Points, in no order, along strands that fork and pass close to each other.
In the rows, zero is written as 128.
Points whose rows are less than 113 apart are linked; no others are. Some points are linked to none.
k_327: [143 109 181 152 106 107 122 112 119 173 151 133 104 135  92 138 110 162
  83  88  67 149 152 131 148 133 162 145 173 142]
k_672: [103 130 147  60 181 118 120 123 171 189  41 109 116 184 115 148 108 177
 180 102 102  98 142 154 146 143 102  93 149 117]
k_763: [176 180 169 176 109  68 109 116 171  81 165 117  83 113 106 117 148 102
 138 154 135 134 180 102 113 137 163 126 146 104]
k_297: [ 97 100 141 112 156 145 142 132 118 184  75 105 199 172 128 161 118 167
 152 123 149 101  98 102 173 117 102 135 160 160]
k_738: [ 93  94 121 115 139 146 162 113 104 158 114 122 193 128 128 142 131 141
 136 131 157 113  77  85 131 120  99 138 152 174]
k_343: [128 135 102 103 125 123 130 157 143  37 133 135 134  92 150 124 147  99
 134 140 139 166 113  94  90 109 101 134  93 103]
k_868: [127 108 103 101 136 153 129 145  72 106 135 122 127 152 134 172 127 120
 160 195 128 151 151 149  92 137  95 102  78 116]
k_503: [127 137 158 145 108 145 111 161 132 119 144 118 149 115 103 125 128 111
  84 110 111 148 160 141 133  90 165 179 126 121]
k_713: [144 118  89 132 137 131 128 144  94 105 167 136  86 111 146 120 152 103
 117 114  72 158 111 204  72 154 123 149 122 116]
k_63: [153  95 164 150 129 109 159 104  83 177 166 152  80 126  93 134 107 163
 101 102  52 143 127 176 128 160 146 159 157 167]
k_37: [114 124 104 138 127 116 121 138  99 161 115  93 142 157 139 164 119 166
 182 142 205 126 158 126 190 164 134 137 143 119]
k_407: [109 154 103  63 177 113 149 130 167 144 117 126 123 164 134 137 145 164
 185 111  91 109 112 166 117 160  97 105 140  98]
k_987: [ 80 162 103  85 153 145 138 160 193 112 130 134 153 122 185 124 177 158
 147  88 115 112  58 123 128 113 113 116  97  97]
k_596: [143  85  98 153 137 158 132 120  46 167 151 135 144 123 118 115 157  85
  96 133 125 105 129 167  98 133 120 146 131 154]
k_956: [112 164 149 137 134  99 157  81 140 153  84  97 141 140 126 142 110 157
 218 146 188  92 112  56 155 150  95 131 146 121]
k_10: [ 86 160 152 127 113 142 113 110 203 161  60 118 169  98 113 111 102 153
 104  79 133 119  73  99 124 103 103  86 139 102]
k_84: [ 94 161 116  78 170 134 138 150 190 122 123 125 149 132 156 115 158 149
 178 115 128  79  83 123 136 118  84  80 109  88]
k_96: [118 130 148 123 133 105 119 122 113 149  79  87  97 153  95 185 107 188
 171 146 137 170 184 102 172 168 133 115 144 106]
k_774: [ 98 142  70 160  76 105 147  94 121  55 142 133 137  82 163 115 135  80
 188 153 212 143 133  91  83 126 166 178  94 109]
k_513: [141 151  96  91 111 119 137 151 179  82 158 140  91  88 165  98 144 118
 108 101  65 165 114 159  95 110 140 129 110 106]
k_923: [120  82 145 123 131 177 113 156  78 133 142 148 165 146 141 142  99 115
  80 118 109 121 120 168 126  78 128 148  96 169]
k_359: [ 67  53 133 134 134 135  90 155 103 148 225 144 133 173 182 139 162 127
 143  90  94  84  72 129 129 152 152 146 123 128]
k_484: [119 137  78  90 131 131 131 157 148  51 155 147 113  91 168 112 168 127
 114 116  98 174  99 140  86 121 115 136  89 123]
k_817: [106 154 160 115 126 140 138 138 149 120  91 123 175 115 127 117  89 115
 150 142 173 117  95  79 141  80  72 105  78 126]
k_718: [163 166 152 162 101 109 148 100 153 102 116 116 125  97  96 106 132  87
 113 145 156 120 157  75 121 119 138 146 141 137]
k_55: [133 178 136 136 103  94 113 132 195  63 149 112 106 104 156  99 161  95
 141 134 147 149 122  82 116 120 156 130 112  81]
k_867: [197 136  93 169 137  98 142  86 108  83 153 116  89 105 130  93 169  70
 130 181 155  99 144 131 101 153 121 114 146 134]
k_486: [ 81 123 148 127  95 132  78 113 163 182  88 100 135 152 136 160 125 183
 129  54 103 145 131 114 155 135 162 122 171  96]
k_103: [138 138 103  77 162 137 167 129 131 155 144 134  99 152 149 136 123 131
 152 131  94 118 123 186 120 137 112 105 115 103]
k_414: [129 155  80 164  89  89 130 110 110  82 177 115 136 106 162 126 145  88
 188 160 215 132 146 125 103 150 168 147 106  94]
k_456: [122  83  50 146 116 109 118 114  44  99 124 123 126 108 116 156 189  85
 147 169 153 158 141 158  78 147 121 127  99 128]
k_991: [129 177 140 139 130  64 132  87 182  57 146 123  98 110 157 119 153 131
 175 153 161 149 105  64 118 151  91  98 128 103]
k_864: [161 150 121 107 152 131 120 159 140  84 178 126 103 136 173 113 137  77
 137 151 147 114 142 157  94 107 116  93  97  94]
k_934: [ 93  78 159  78 127 126 102  92 163 187  54 153 109 171 106 159  77 198
 136  74  54 134 102 165 143 126 133 101 147 166]
k_659: [169 112 125 122 166 179 129 159  74 150  96 115 126 176 154 132 106 133
 114 153 174 100 169 137 175 114 102 106 103 144]
k_992: [127 114  96 109 165 128 159 102 113 184 152 121 125 153 135 131 166 136
 136 113 100  98 100 157 128 157 105 126 176 145]
k_801: [137 145  88 117 170 111 157 120 117 166 154 101 118 144 145 140 168 146
 171 122 114  94 123 165 128 189 125 127 168 101]
k_410: [167 149 137 119 155 146 115 146 154  69 151 136 125 136 159  90 128  46
 114 160 149  91 147 135 115  84 127 122  75 111]
k_253: [150 130 123 108 156 151 136 139 103 148 127 104 143 144 134 131 118 114
 134 162 164 101 143 128 144 112  92 121 132 119]
k_111: [139 125 155 137 126 194  96 187 102 134 109 131 148 164 150 125 104 108
  79 115 130 130 195 161 178  81 170 172  84 135]
k_191: [182 126 164 184 124  87 122 115 101 105 106 127 104 132  67 142 101 155
 138 198 149 135 209  76 149 144 138 125 134 145]
k_835: [ 94 117 173 143 105 156 131 121 131 162 111 106 201 150 144 112 103 124
  88  88 147 109  97 101 171 105 158 158 152 145]
k_426: [157 127 111 178 138 143 123 136  72 150 106  98 125 168 141 142 102 150
 149 169 218 107 183 118 190 153 133 127 126 131]
k_283: [137 131 125  96 129 152 141 117 178 174 102 153 140 118 148 109  77 138
 110  75  97  99 116 173 152  84 130  93 138 131]
k_237: [104  87 132 111 140 166 130 136 101 138 172 151 161 135 175 134 134 110
 105  98  99  97  92 153 123  98 140 143 124 153]
k_590: [106 157 151 115 105 173 115 151 159 146 123 121 169 145 160  98 109 111
  95  87 129 111 139 158 160  64 159 126 122 105]
k_196: [ 89 118 119 161  96  90 130 117 127 120 193 118 150 122 151 121 181 125
  99  93 122 140  79 101 135 163 174 166 161 140]
k_424: [175 138 159 125  95 141 116 122 158 161  89 154 100 103  94 105  69 120
  88  95  82 131 171 165 119  95 153 121 133 146]
k_572: [134 137  81 162 104 119 118 118  99  48 133 132 137  87 145 118 147  59
 165 162 165 152 142 100  58 117 156 182  81 119]
k_645: [122  63 142  96 163 164 135 130  59 189 113 151 104 185 150 161  99 172
 130 118  84 116 123 198 169 133 118 124 122 175]
k_128: [157  92 166 130 112 161 118 133  94 175 144 166 106 171 143 106  84 135
  93  84  86 120 127 195 154 108 177 169 104 139]
k_685: [146  99  60 124 124 115 147 114  74 101 125 122 118  86 139 121 176  76
 133 165 147 154 118 132  71 130  95 132 138 140]
k_852: [157  99  90 131 157 162 155 115  71 154 129 109 146 137 123 130 157  93
 112 172 160  99 132 139 128 121 100 130 136 142]
k_806: [ 86  84  91 107 132 136 163 111 105 112 130 144 175 128 146 136 168 138
 139 124 143 127  42  96 106 123  99 144 152 167]
k_323: [135 155 151 122 121 150 147 123 129  85 116 132 176 102 143 106 106  87
 151 164 196 124 105  70 113  69  82 126  83 149]
k_759: [163 146 178 136 109 147  96 138 152 129 103 107 123 137 114 121  95 120
 127 152 155 112 173  96 155  88 124 113 106 115]
k_328: [167 170 180 128 131  88 116 105 176  90 136 121  77 129 108 116 125 131
 143 145 100 132 132  98 110 114  97  55 131 123]
k_721: [137 124 119 179 149 125 114 139  58 104 128 139  83 180  79 169 101 173
 146 230 139 148 185 132 129 220 119 103 107 140]
k_608: [155 121 158 121 147 163 130 135  87 127  60 110 133 156 130 125  85 124
 115 170 183 112 173  90 185 113  99 116 104 157]
k_491: [143 126 106 149 149 134 124 161  55 122 133 148  62 181  94 156  84 166
 150 203 108 141 193 167 112 203 131  95  74 106]
k_158: [153 121 141 173 141 102 113 135  92  98 104 136 102 161  70 176  91 186
 149 231 164 145 208  83 134 174 118 100 111 153]
k_967: [184 160 175 186 100  79 130  77 135  80 151 121 111 119  91 105 128 101
 153 174 170 120 174  68 126 149 151 145 148 131]
k_509: [173 179 171 138 108 129  98 125 196 134 113 130  93 114 102  90  91  96
  85 114 111 118 180 145 123  88 160 102 133 114]
k_585: [100  61 110 114 126 157 142 122  82 103 156 163 172 114 133 139 157 102
  93 121 128 126  55 104  85  95 101 137 121 192]
k_439: [142 114 130 134 126 131 148 127 105 110 105 123 138 116  96 152 113 114
 142 196 168 138 159  72 118 114  94 142 120 148]
k_230: [133 127 142 145 101 126 145 115  94 130 117 122 158 108 100 139 113 134
 121 142 161 157 152  85 137 116 123 192 142 143]
k_506: [114 142 124 103 122 136 122 166 143 111 157 126 140 123 159 157 155 132
 144 114 118 153 143 134 124 116 156 139 105  66]
k_566: [ 90  72 141 104 131 158 114 146 119 151 174 155 144 189 190 149 141 140
 141  72  95  90  88 164 147 124 148 135 121 119]
k_511: [ 75 108 140  84 158 136 133 139 143 166  74 125 168 185 132 156 112 182
 152  89 110  98  92 133 157 117 114 118 148 162]
k_789: [136 161  79 167 101  80 120 127 110 106 180  95 122 122 130 174 147 122
 183 168 192 134 150 148 133 176 148 145 121  90]
k_337: [152 149 170 148 124 118 150  99 119 152  81 103 134 117  84 127  96 140
 147 169 169 121 156  68 172 134  92 115 168 144]
k_780: [ 78  55 128 123 157 100 131 126  59 162 144 124 122 173 107 201 117 181
 147 144  93 151 129 144 141 190 129 141 150 168]
k_555: [ 87  68 130 147 109 115 104 158  70 113 193 145 143 144 133 163 158 126
 104 111  95 146 101 139 118 135 154 165 125 136]
k_634: [165 144 100 186 125 112 126 111  70 118 134 117 122 124  92 134 115 126
 156 190 188 114 186 108 132 162 137 150 146 136]
k_904: [158 150 172 136 106 138  78 152 139 124 115 110 110 167 133 125 108 128
 110 118 123 138 203 146 152 110 184 136 107  78]
k_423: [155 128 153 174 137 180  89 171 111 116 125 127 141 142 123 117 121  97
 103 138 121 125 203 167 141 111 192 196  64 104]
k_121: [133 144 117 141 156 108 149  86 118 158 122  95 132 136 130 142 131 139
 190 168 198  95 123  96 155 161  97 124 162 112]
k_113: [178 127 117  88 161 154 161 125  89 166 134 143  68 176 150 128 102 141
 154 149 103 104 142 204 136 163 119  92 104 103]
k_415: [107 146 154 133 114 140  89 100 190 183  77 102 156 155 113 125 140 165
 118  43 115 114  98  93 133 135 140 123 175  97]
k_707: [141 121  97 193 100 112 104 129  95  77 154 132 127  77 108 106 180  62
 114 130 113 151 137 145  78 155 164 223 118 147]
k_964: [153 144 111 157 102 122 126 138 140  48 136 128 139  86 115 104 165  57
 121 153 130 155 142 111  80 131 157 199  96 139]
k_363: [118  53 113 104 130 161 117 146  62 120 149 166 158 135 114 143 143  93
  96 139 107 134 102 158  92  86 106 139 106 173]
k_658: [146 176 158 104 156 105 106 140 162  71 173 126 121 151 183 102 156 105
 155 149 138 116 126 121 116  89 123  62  93  83]
k_264: [153 117 142 165 131 169 119 179  72 142  92 125 131 155 129 124  95 133
  91 141 150 119 193 136 171 133 152 167 104 129]
k_498: [116 120 105  80 150 112 152 113 136 110 127 141 111 100 108 147 137 131
 130 152 102 162 101 134  97 148  67 110 131 167]
k_898: [ 72  82 113  92 157 106 133 131  95 139 122 140 130 150 106 190 140 156
 150 148 100 167 108 129 118 158 117 143 139 176]
k_482: [149 114  69 154 128 101 139 117  67 133 152 132  81  87 130 108 185  84
  93 132  93 140 120 187  80 162 134 141 152 139]
k_643: [146 148 163 159 104 101 109 122 137 134  87  91  93 147  96 156 114 163
 142 149 162 147 196  91 173 146 155 110 159 102]
k_975: [145 165 152 131  89 134 143 110 178 142 113 122 154  81 112  82 120  96
  85 119 153 124 120  88 133 111 136 140 160 141]
k_267: [158 127 122 194 134 161 108 170  60 120  90 121 149 149 128 138 109 143
 119 161 202 125 207 107 172 154 158 165  93 141]
k_705: [104 105 127 103 129 111 157 121 117 122 118 138 139 104 102 169 139 153
 140 143 113 186 108  94 115 139 101 149 155 158]
k_61: [119 129  96 103 132  98 146 136 140  53 149 125 117  88 158 133 166 125
 174 170 165 153  95  83  88 130  85 111 113 111]
k_175: [138 160 109  97 133 138 155 124 184 144 136 148 127  86 125  85 103 114
 107  92  98  90 114 165 123 102 115 107 143 138]
k_492: [116 167 139 109 114 129 103 147 190 103 150 107 128 119 161 115 155 126
 145 108 136 136 123 108 125 124 143 111 121  58]
k_56: [ 87  82 138  76 152 151 133 144  97 168 114 141 144 184 147 171 105 174
 156 103  93 117 116 161 153 118 109 121 118 157]
k_785: [111 116 122  87 146 125 131 151 107 127 117 111 130 145 122 185 126 149
 163 171 142 164 143 133 138 132 109 119 106 116]
k_526: [143 167 150 114 140  68 130 123 179  42 136 122  78 112 138 113 142 132
 150 145 117 155 111  86  90 119  89  80 110 130]
k_159: [105 170 144 126  88 147 125 125 197 126 106 125 161  82 115 104 127 130
  76  93 126 138 107  89 126  96 136 107 135 116]
k_501: [ 91  76 150  84 129 109 142  92 163 170 103 163 117 154  91 134  88 171
 116  77  51 124  95 130 139 122 129 101 156 181]
k_925: [150 172 159 124 115  82 118 114 182 100 145 118  82 102 100 131 137 132
 141 148 113 148 165  99 122 144 130  94 160  90]
k_44: [122  86 146 103 122 144 129 127 139 179 106 169 133 155 141 127  68 143
 104  71  75 104 104 177 181  84 127 108 131 164]
k_257: [121 154 168 109 130 117 142 105 143 160  73 100 130 140  96 132 101 149
 164 133 167 103 115  69 155 122  63 102 143 124]
k_720: [109 125  98 164 108  96 130 123  85 117 182 119 147 109 137 145 174 128
 140 127 127 164 120 137 115 159 158 162 159 131]
k_490: [102 142 136  72 132 131 131 154 198  90 107 150 117  82 128 123 113 138
 141 128 109 141 105 121 113  88  96  66  75 112]
k_580: [103 133  87 154  99 150 166 102 153  98 151 133 165  99 188  73 165 109
  83 120 170 133  52  89 116 136 152 180 147 142]
k_228: [ 93  96 158  94 113 127  88 111 169 185  76 137 122 174 137 156 100 180
 124  36  82 121 109 147 144 119 151 109 158 123]
k_977: [131 143 152 115 108 150 100 142 202 143  73 143 137  93  97 118  60 116
 113 101 106 112 130 128 134  58 111  55 111 120]
k_210: [ 85 162  89 113 130  86 126 131 150 123 150 111 135 132 143 165 165 166
 200 133 153 149 117 105 135 173 138 128 147  79]
k_796: [140 171 145 134 111  94 139 119 209  58 109 148 135  70 103  73 115  86
  97 145 142 117  99  66  97  82  94  92 107 146]
k_998: [154  89 144 118 106 147 138 124 119 160 155 194 121 135 137 106  65 127
  89  88  75 105  92 198 147  83 145 133 104 157]
k_146: [157 179 167 146 130 100 107 124 151  57 162 117 129 146 155 113 145 100
 155 158 174 123 133  99 115 105 164 111  94  90]
k_900: [144  93  96 144 140 129 147  95  82 164 160 136 138 102 135 103 160  83
  76 120 112 102  83 154 104 128 104 141 157 178]
k_318: [154 128 165 110 105 165 107 128 161 155  45 147 108 100  86 124  46 135
  95  91 109 144 150 137 150  64 125  87 125 141]
k_901: [100 120 152  87 163 118 111 121 137 174  38  85 103 174 104 174 112 180
 184 124 122 137 159 132 169 180 114 101 146 117]
k_312: [ 94  77 132  99 130  86 151 103 154 151 151 174 103 114 107 140 131 158
 113  91  49 132  92 132 120 147 111 130 176 186]
k_32: [132  63 121 134 166 165 132 132  26 196 113 144  96 176 122 145  84 173
 118 143 103 136 140 186 140 172 123 140 116 177]
k_728: [137 128 167 137 106 157 108 155 126 140 141 145 125 139 137 105 107 103
  81  84  84 133 154 180 140  84 194 170 113 127]
k_235: [152 182 161 124 114 139 123 122 218 101 120 134 122  91 120  57 124  77
  72 122 119 107 136 129 120  89 141 105 124 119]
k_726: [150 167  85 102 153 144 155 121 192 120 145 131 120  94 158  76 143  89
  98 127 119  85  93 143 114 127  95  85 131 153]
k_507: [121 109  87 104 146 112 173 107 131 128 130 146 131  85 112 112 146 122
  98 130  95 133  73 113  99 137  86 125 154 188]
k_622: [160 177 156 136 140 142 119 132 202  78 167 125 141 114 147  67 145  45
  98 145 151 107 143 115 119  97 146 130 111  98]
k_906: [134 173 155 126 117  80 112 121 153 144 140 101  99 114  99 148 133 160
 174 138 140 147 179 114 153 150 147 107 164  73]
k_776: [106 123  59 139 111  99 146 114 112 114 165 125 153 100 154 165 168 135
 172 123 170 155  92 116 106 168 131 153 159 125]
k_170: [104 154 104  95 113 148 124 150 204  74 145 142 132 101 181  87 162 118
  89  83 112 136  95 153 110  96 158 118 109  97]
k_692: [122 157 137  77 154 122 131 128 185 164  82 117 109 152 131 126 123 163
 168  91 106 110 137 152 137 132 109  99 139  88]
k_106: [163 135 147 140 154 143 122 141  82 104  85 132 120 156 100 136  92 126
 130 204 175 132 187  74 137 126 110 124 101 159]
k_487: [ 80 154  94 120 150 114 136 118 167 133 132 121 160 154 157 136 182 173
 187  95 146 125  82 101 128 150 142 154 158  94]
k_434: [ 64 120 125 108 135 132 126 130 153 142 142 127 184 162 161 136 186 179
 148  65 130 107  79 100 134 131 154 144 138  99]
k_579: [135 119 102 121 128 150 158 110 111 130 156 124 183 103 157  99 158  64
  89 121 143 106  93 138 113 114 113 148 139 147]
k_280: [171 172 169 185 117 136  86 150 127 129 120 122  87 153 114 108 107 112
 122 140 136 120 229 135 154 143 202 157 106  87]
k_108: [117 142 135  76 122 128 110 142 179 125  96 161 114  90 103 125  83 143
 130 101  91 142 122 148 124  69 108  68 109 119]
k_473: [157  87 149 126 148 125 153 100  94 183 168 171  84 149 112 111  99 138
  84  99  67 102 100 186 129 135 127 143 159 177]
k_18: [144 134 101 124 122 158 150 122 132  87 121 121 170 102 142  84 133  57
 112 164 189 118 100  94  96  88  94 135 107 135]
k_630: [113 106 190 148  90 155  96 134 133 165 102 101 169 150 125 112  92 135
  58  56 112 128 135 122 172  82 173 140 147 146]
k_75: [ 90 135 171 138  82 141  94 104 177 167  73 115 161 120  87 132 112 170
 101  60 124 142  88  63 140 116 121 116 174 117]
k_949: [131  91 109 124 162 131 146  96  99 184 179 145 115 134 131 124 142 126
  94 103  81  87  76 167 110 131 105 141 160 177]
k_385: [152 120 138 117 147 133 137 161  85 143  99 144  70 166 102 154  65 174
 141 177  88 166 188 169 136 183 131 103  98 125]
k_357: [100  83 186 160  95 128 107 128 117 171 150 118 137 165 120 126 108 150
  82  77  87 132 124 109 173 124 177 165 154 140]
k_311: [143 146 103 118 123 130 143 146 183  48 117 150 119  52 120  73 114  78
  77 142 110 127 101  99  91  94  99 122 103 151]
k_83: [117 128 159  97 106 167  84 139 159 160  92 109 144 144 157 134 104 156
 109  59 103 130 149 152 167  82 157 110 116  93]
k_226: [139 118 151 108 117 109 153 106 158 154 104 148 103  84  71 133 103 157
  86  88  57 158 129 120 112 124 123 112 162 157]
k_358: [ 72  78 136 134 141 108 109 146 106 147 197 137 140 147 139 160 163 147
 141  98  98 135  99 136 142 162 160 149 152 130]
k_466: [174 147  93 181 132 106 142 121  96 111 172 133  89  85 111 109 170  84
 126 148 125 120 146 164 100 164 125 156 155 114]
k_14: [119 117  91 152  94 152 164  76 111 117 145 125 176  92 170  75 150  69
 106 124 183 122  80 111 101 125 136 186 145 153]
k_896: [146 158 140 161 129 127 116 153 100 134 164 123 118 124 128 129 136 114
 114 123 101 137 162 168 123 133 164 166 123 102]
k_72: [126 140 129 144 113 129 137 136  98 150 105  98 159 118 124 148 118 144
 154 149 178 144 152  90 178 139 141 160 150 114]
k_683: [108 147 184 122 114 132  91 135 184 129  58 131 142 107  90 122  63 114
 126 123 131 128 103  76 138  68  76  56 111 115]
k_141: [132 162 106  95 164 135 151 134 173 126 133 121 142 109 155 102 160 115
 141 133 140 100  91 116 126 115  91 102 140 120]
k_296: [121 113 131  78 156 131 141 144 104 153  98 113 103 165 115 161  92 172
 160 156  95 159 154 162 153 161 111 114 114 140]
k_28: [122 133 157 108 103 164  90 169 136 148 112 126 121 155 163 132 100 138
 116  96 103 156 177 164 152  91 173 133  90  70]
k_161: [131 126 166 114 104 123 133 117 161 155  95 119 105 103  82 141 117 160
 123  98  95 167 159 112 134 111 120 114 158 123]
k_735: [108 106  98 223  95  98  86 124  46 114 175 130 138  97 105 120 173  71
 100 127 140 141 118 165  96 146 188 217 130 158]
k_189: [100 123  46 117 115  95 151 115 135  60 145 123 119  77 174 148 174 134
 161 144 168 172  78 104 104 161 106 151 119 116]
k_770: [ 96 102  92 141 121 133 137 118 127 104 181 129 149 118 179  93 187 101
  77  90 135 124  59 124 119 138 163 173 155 144]
k_960: [112 155 141 106  99 157 114 143 168 149 153 137 143 145 178 106 154 132
 108  56 113 138 128 176 141  94 182 130 133  71]
k_858: [115 165 126 115 137 117 117 139 222  79 114 140 130  66 129  85 121 121
 111 124 125 122  82  87 111  86  94  52  84 116]
k_307: [164 114  74 127 148 108 139 108 102 100 137 113  83 105 144 112 173  67
 126 174 120 116 126 134  74 155  77  95 124 123]
k_976: [119 106 150 123 105 101 146 105 150 131 158 151  95  96 101 123 135 154
  78  80  50 160 108 117 101 142 124 145 154 168]
k_574: [103 120 171 112 108 141  87 117 156 150  45  98 104 129  92 164  95 180
 129  91 126 174 146  99 151 111 110 100 159 109]
k_40: [151 116  77 171 134 133 113 139  53 131 138 122 117 148 109 158 137 120
 164 192 190 125 177 143 126 158 142 128 110 113]
k_905: [105 134 108 100 167 137 184 108 164 152 109 145 160 104 113 111 133 137
 109 115 114 105  63 112 118 131  63 102 162 189]
k_284: [104 158 113 133 128  78 147 105 162 100 133 113 105 114 134 135 155 151
 205 149 173 141 110  68 131 161 111 123 140 100]
k_479: [113 137  49 142 129  91 134 149 101 113 172 100 116 146 115 192 150 138
 194 154 155 138 145 170 130 193 136 122 117  87]
k_633: [ 75 146 133 113 114 143 108 132 177 145 134 118 161 155 171 122 166 159
 140  51 116 126 101 134 139 104 179 128 136  75]
k_321: [172 118 116 158 155 158 139 146  47 168 123 152  92 157  97 131 102 146
 111 163 130 118 179 165 136 161 118 134 112 136]
k_393: [144 123  91 116 112 134 157 124 151  68 116 132 162  58 133  91 138  81
  93 146 147 131  76  92  84 109  90 152 118 158]
k_837: [121 157 127 121 135 146 165 117 189 168 104 133 183  91 122  86 124 129
  89  95 150  89  67 111 149 112  86  97 153 162]
k_955: [ 92  71 130 194 110 104  72 148  52 113 197 141 142 128 116 146 155 105
 113 113 132 141 113 152 110 138 186 201 116 138]
k_937: [121 129 151 110 134 129 150 118 142 159 147 133 154 118 118 129 137 146
  98 102 112 124 122 110 149 122 135 138 161 140]
k_917: [166 143 132 152 142 147 135 146  71 177 168 135  87 140 134 101 110 107
 110 120 109 108 152 214 135 140 160 167 123 111]
k_352: [111  73 113 129 153 143 127 135  34 164 144 129 122 155 115 173 135 153
 136 151  98 144 132 181 119 169 120 153 126 153]
k_529: [189 151 153 204 127 136  87 180 107 118 131 145  79 160  91 121 112 134
 129 163  96 134 224 148 126 175 198 162  75  99]
k_271: [131 166 193 126 118  96 102 119 179 101 101 132 123 120 104 124 103 128
 136 140 127 132 109  81 120  84  73  46 105 122]
k_873: [187 131 124 135 164 141 147 133  97 167 162 126  85 146 120 126 112 121
 124 157 116  99 177 186 131 160 118 123 121 111]
k_244: [144  99  82 123 120 137 115 162  74  76 139 118 133 130 136 149 161  90
 147 181 146 151 152 147  66 125 119 124  80 108]
k_889: [140 130  81 129 162  99 155  99 101 155 144 107 114 140 121 139 156 128
 178 170 177 102 140 137 120 184 106 113 164 109]
k_300: [123 153 156 133 117 143 149 105 160 183  93 104 197 125 132 107 117 122
 108  96 153  85  96 116 168 112 117 134 171 149]
k_261: [ 73 128 103 101 121 165 138 158 190  78 147 152 170 114 188 107 178 151
 103  71  89 119  61 136 131 108 149 116 101 122]
k_315: [168 135 129 225 112  89 114  98 101  95 145 138 100 150  78 139 110 148
 158 189 176 116 190 104 133 169 154 119 134 142]
k_11: [148 104  91 170 136 131 124 143  37 165 129 121 117 132  89 160 118 148
 125 199 157 131 164 148 123 182 118 120 125 138]

A fork is a point with three links. Follow the links from the first point to the second and name the forks in between, in order.
k_817, k_728 => k_977 > k_328 > k_925 > k_873
k_904, k_967 => k_328 > k_925
k_806, k_14 => k_949 > k_900
k_596, k_507 => k_900 > k_949
k_992, k_566 => k_949
k_146, k_490 => k_977

Follow the links from the first point to the second, and from the first to the third. Name the last point that the two ways share.
k_864, k_113, k_323 => k_977
k_111, k_835, k_337 => k_949
k_796, k_410, k_934 => k_977
k_956, k_776, k_426 => k_900
